Points on a hilly landscape, in no order, each with its height.
From any point a climber steps to the highest of the 5 points nearest to it. It stops when none of these is higher. Distance is the straight distance between rows; heights are no part of it.
(311): [13 16 19 -14 -8 36 -14 -11 22]  (h 5.44)
(220): [7 8 7 -21 -4 23 -1 4 15]  (h 6.15)
(783): [4 1 23 31 16 -5 -10 -8 10]  (h 6.27)
(442): [-16 -16 -29 -12 -14 -19 15 16 -11]  (h 6.08)
(46): [-14 -9 -30 -27 -18 -8 16 13 -13]  (h 4.71)
(374): [3 1 19 16 12 1 -4 -2 13]  (h 6.46)
(466): [-1 -5 11 19 15 -11 2 5 10]  (h 5.28)
(51): [13 6 29 17 -3 24 -25 -21 20]  (h 5.68)
(699): [10 5 30 23 4 17 -22 -15 13]  (h 4.94)
(450): [4 5 27 50 22 -13 -21 -21 -7]  (h 3.52)
(488): [-26 -7 -50 -33 -30 -8 18 7 -30]  (h 3.59)
(201): [7 8 30 53 19 -8 -25 -25 -6]  (h 2.26)
(852): [-3 11 -36 -50 -24 12 15 5 -30]  (h 3.47)
(761): [-3 4 -30 -43 -17 8 17 7 -17]  (h 3.09)
(461): [13 16 16 -26 -10 36 -10 -7 15]  (h 3.99)
(606): [-9 8 -45 -42 -30 3 19 -2 -42]  (h 3.21)
(680): [5 11 -15 -42 -14 19 11 5 -6]  (h 3.60)
(57): [-6 -10 -13 -17 -7 -8 13 13 0]  (h 1.10)
(584): [-9 -24 -15 24 10 -36 15 17 -3]  (h 5.33)
(237): [1 8 -20 -38 -12 5 13 7 -8]  (h 3.91)
(180): [1 -3 11 -3 4 8 1 0 15]  (h 6.51)
(189): [11 7 36 42 10 6 -34 -28 1]  (h 5.13)
(874): [0 6 27 49 26 -20 -14 -11 0]  (h 6.05)
(801): [-7 -3 -27 -31 -17 -3 15 11 -10]  (h 4.47)
(214): [-10 -20 -12 14 11 -29 13 14 1]  (h 5.91)
(68): [12 16 5 -27 -8 29 0 -2 11]  (h 5.80)
(595): [12 14 17 -19 -5 33 -14 -9 17]  (h 5.60)
(524): [10 5 21 11 3 20 -13 -8 19]  (h 6.21)
(316): [8 3 33 31 3 22 -30 -27 10]  (h 3.92)
(350): [0 -6 9 37 25 -29 2 4 2]  (h 6.20)
(365): [-1 -5 10 2 6 2 4 5 12]  (h 6.71)
(722): [-15 -19 -24 -3 -6 -25 17 16 1]  (h 6.24)
(858): [-19 -12 -37 -26 -22 -14 16 11 -19]  (h 6.64)
(549): [16 23 9 -37 -11 38 -1 -1 6]  (h 4.54)
(645): [-5 -11 -11 -14 -2 -4 10 13 6]  (h 3.23)
(408): [-4 -9 5 22 16 -17 6 10 10]  (h 6.33)
(658): [0 -2 -1 -11 2 5 8 11 9]  (h 5.95)
(841): [-5 -15 -18 -14 -5 -6 11 15 -1]  (h 0.21)
(282): [1 12 -24 -48 -17 15 13 1 -17]  (h 3.57)
(438): [0 1 1 -13 1 10 4 4 12]  (h 5.92)
(512): [13 2 35 44 7 12 -36 -34 2]  (h 5.66)
(617): [0 -5 9 35 22 -22 6 3 6]  (h 6.16)
(576): [10 11 19 -11 -5 25 -10 -4 17]  (h 6.18)
(160): [8 6 32 47 15 -3 -24 -23 1]  (h 3.11)
(491): [12 7 36 57 12 -1 -48 -40 -13]  (h 5.96)
(564): [3 1 13 3 8 8 -3 3 15]  (h 6.54)
(659): [-9 -16 -16 -2 -1 -20 13 17 0]  (h 6.43)
(540): [7 8 -5 -37 -8 19 6 5 4]  (h 3.54)
(326): [-21 -17 -37 -16 -22 -17 14 16 -16]  (h 5.85)
(501): [8 13 14 -22 -7 32 -6 -3 14]  (h 5.93)
(369): [0 5 -9 -35 -10 12 9 9 3]  (h 3.46)
(243): [-13 -18 -27 -14 -10 -14 19 14 -4]  (h 3.77)
(623): [-3 -14 -3 9 8 -15 9 11 5]  (h 6.47)
(37): [-11 -1 -40 -39 -24 -2 17 6 -27]  (h 3.22)
(53): [9 9 35 55 15 -5 -35 -31 -10]  (h 5.43)
(83): [-4 -12 -2 28 19 -33 11 12 0]  (h 2.40)
(178): [4 2 24 25 14 0 -10 -8 14]  (h 6.42)
(304): [7 5 12 -9 -1 20 -2 1 17]  (h 6.48)
(103): [12 8 37 52 10 1 -39 -34 -6]  (h 6.17)
(506): [-4 -6 -2 6 8 -10 4 11 9]  (h 3.55)
(778): [14 24 -2 -45 -13 37 5 -2 0]  (h 3.49)
(822): [-3 10 -33 -47 -20 7 16 2 -20]  (h 3.48)
(210): [4 1 23 39 21 -14 -10 -7 3]  (h 6.25)
(816): [-8 9 -40 -45 -25 5 13 -1 -30]  (h 3.34)
(846): [-7 -11 -7 15 11 -24 10 12 4]  (h 5.98)
(871): [-2 -1 -12 -26 -6 1 10 12 3]  (h 3.06)
(101): [0 -2 15 30 20 -16 -3 2 9]  (h 5.97)
(592): [-11 -21 -18 5 1 -30 16 18 -4]  (h 6.22)
(532): [10 17 -6 -47 -14 24 7 2 -6]  (h 3.13)
(475): [-4 -13 -6 21 12 -29 10 15 2]  (h 5.73)
(580): [2 -5 8 14 12 -6 3 5 9]  (h 4.72)
(219): [0 -2 7 43 25 -33 4 8 -2]  (h 5.32)
(320): [8 4 33 37 9 10 -26 -23 10]  (h 2.00)
(387): [4 0 23 31 16 3 -17 -11 8]  (h 6.34)
(21): [-3 -9 0 -3 3 -5 6 10 12]  (h 4.16)
(588): [6 0 22 15 9 12 -15 -6 16]  (h 6.35)
(696): [-21 7 -54 -39 -38 -2 15 -2 -43]  (h 3.17)
(850): [-9 1 -37 -43 -21 2 16 6 -24]  (h 3.26)
(12): [-4 -11 3 39 28 -38 9 11 -7]  (h 0.07)

Write out the way that a climber takes from each point below.
(501): (576) (304) (564) (365)
(617): (408) (623)
(871): (658) (365)
(584): (592) (659)

For each start below, name the point where the climber stops.
(369): (858)
(532): (858)
(160): (103)
(549): (365)
